A landscape with many valleys, sampled at points; each row gives a point and its height.
A ball rolls from a point to whichever of its 6 nearest points has the largest drop for the distance, and stops where none of them is lower. Distance is the straight distance between rows; heights are no part of it.
gunu height 2.99: -55, 6, 9, 20, 8, -39, -10, 24, 20, -7
nop height 5.00: 5, 0, 34, 6, 10, 23, -26, 27, 5, -25
rukef height 0.67: -14, 4, -11, 19, 12, -11, 1, 14, 4, -19
tulu height 0.43: 51, 26, 34, -46, -7, 41, -38, 5, -5, 17
kevip height 6.52: -73, -4, -7, 3, -26, -37, 35, 14, 16, 27
Dak height 1.98: 1, -14, -39, 4, -1, -10, 36, -37, -8, 3
tate height 5.70: 5, -35, -43, -19, -10, -18, 59, -52, -3, 18
Mep height 3.61: 56, 21, 28, -32, 0, 29, -30, 3, -11, 18
kenam height 0.61: -12, -6, -40, 3, 0, -14, 33, -26, -6, 0
kas height 6.32: -17, -3, 31, 12, 15, -1, -32, 32, 13, -32
Zavok height 7.14: -38, -1, 21, 16, 17, -25, -24, 31, 21, -21
bota height 4.98: -54, -6, -30, -3, -21, -24, 44, 3, 5, 14
Bog height 4.28: 51, 2, -2, 7, 10, 8, -8, -14, -17, 10
disib height 5.44: -12, -1, 37, 7, 13, 13, -37, 30, 10, -30
pim height 3.10: -46, 4, -15, 16, -6, -30, 12, 14, 14, -5
fafet height 7.82: -81, -5, 10, 5, -31, -45, 30, 15, 11, 40
pekik height 5.21: -46, -11, -35, -12, -20, -17, 56, -3, 5, 17
Rad height 5.78: -10, -19, -44, -9, -6, -14, 50, -34, -6, 11
kad height 1.48: 36, -8, -24, 13, 8, -6, 9, -31, -17, 7
gede height 7.12: -14, -24, -44, -16, -7, -16, 60, -34, -4, 16
koga height 2.75: 30, 10, 27, -2, 7, 33, -22, 15, -5, -10
togu height 4.62: -74, 2, 5, 14, -16, -48, 13, 15, 19, 21
tidos height 2.22: 42, 25, 35, -36, -5, 46, -36, 9, -6, 11
vedoz height 2.06: -31, 3, 2, 22, 10, -20, -9, 24, 15, -20
fela height 0.72: 3, 12, 51, -17, -6, 49, -47, 22, 7, -18
gad height 2.35: 67, 21, 28, -53, -10, 26, -34, -5, -8, 26
radi height 2.25: -25, 2, -18, 19, 6, -16, 10, 10, 6, -14
Koni height 1.78: 40, -14, -25, 11, -2, -11, 14, -41, -14, 15
vatag height 0.91: 78, 10, 15, -26, -5, 7, -24, -7, -12, 27
kuli height 4.05: 16, 19, 48, -28, -12, 56, -47, 16, 3, -6
Bagu height 4.79: -35, -8, -40, 2, -8, -15, 42, -11, 1, 7
Dum height 2.50: 56, -8, -18, 11, 0, -8, -2, -33, -18, 21
gika height 0.56: 27, 26, 42, -37, -10, 54, -42, 13, 0, 5
kogun height 2.43: 25, 3, -7, 16, 15, 10, -4, -2, -9, -9
bokoz height 4.55: -53, -2, -26, 6, -14, -27, 38, 6, 9, 7
Soduf height 4.48: -64, -2, -14, 10, -18, -35, 23, 11, 15, 11
Luza height 5.38: 10, -30, -41, -9, -10, -17, 49, -54, -4, 19
tumer height 5.79: 59, 7, 3, 2, 9, 8, -13, -12, -15, 14
valu height 3.14: 40, 4, -3, 11, 11, 9, -5, -11, -15, 1
vokot height 1.59: -5, -3, -33, 15, 6, -9, 25, -19, -7, -5
bedu height 5.17: -20, -4, 66, -12, 0, 29, -56, 26, 10, -31
lidev height 2.81: -55, 3, -5, 17, -2, -37, 8, 18, 17, 0
Lupir height 1.08: -23, -3, -32, 12, -2, -14, 28, -6, -2, -6
rimep height 3.08: 19, 6, 20, 7, 13, 26, -21, 19, -1, -18
redis height 4.64: 67, 3, 1, -1, 2, 1, -12, -14, -17, 19
nido height 1.36: 12, -5, -32, 14, 5, -6, 20, -26, -13, 0
Beru height 1.62: 11, 2, -20, 19, 11, 0, 8, -7, -9, -6
Ditor height 3.76: 17, 8, 38, -7, 3, 40, -34, 21, 0, -15
sobit height 5.72: -25, -8, 46, 2, 19, -2, -40, 33, 16, -31
mefuf height 2.68: 41, 15, 27, -10, 5, 37, -25, 8, -9, 0
taza height 1.90: 24, -18, -35, 9, 1, -11, 23, -40, -11, 10
Zozu height 3.94: 17, -26, -40, -1, -6, -16, 37, -49, -9, 15
kotup height 7.03: -40, -1, -31, 7, -5, -23, 29, 1, 7, -2
luzoz height 6.97: -37, -19, -39, -16, -14, -16, 62, -14, 1, 18
luse height 2.51: -9, 2, -27, 18, 8, -9, 15, -8, -4, -11
Nuno height 3.35: 66, 18, 24, -33, -1, 23, -29, -1, -13, 25
bino height 2.61: 9, 4, 5, 18, 15, 9, -10, 12, -3, -20
mola height 1.19: 41, 9, 11, 0, 12, 21, -18, 4, -10, 0
tinos height 4.59: -4, 14, 60, -22, -13, 51, -55, 19, 6, -19
kor height 4.95: -4, 0, 49, -6, 7, 29, -43, 28, 8, -28
fiz height 2.74: -53, 2, 0, 18, -1, -40, -2, 20, 19, -4
Falif height 1.39: 25, -2, -22, 15, 8, -1, 11, -20, -14, 2
kur height 6.43: -8, -1, 25, 9, 14, 9, -26, 28, 9, -29
naba height 5.32: -10, -2, 13, 20, 13, 0, -18, 25, 8, -27

For each start below, name the point where the ball stops.
kevip | rukef
kur | mola
kor | tulu
bedu | tulu
Ditor | tulu
kotup | kenam
kad | nido
Bagu | kenam
Zozu | nido
nop | mola

Call two points neighbours if one is among the 6 nearest of the other. Go from one point of each pair to the other, from neighbour to neighbour, staying as low as possible. Name the highest point that can't be avoided.
rukef / mola | kogun
nido / vatag | mefuf
vatag / tulu | gad
nido / rukef | Beru
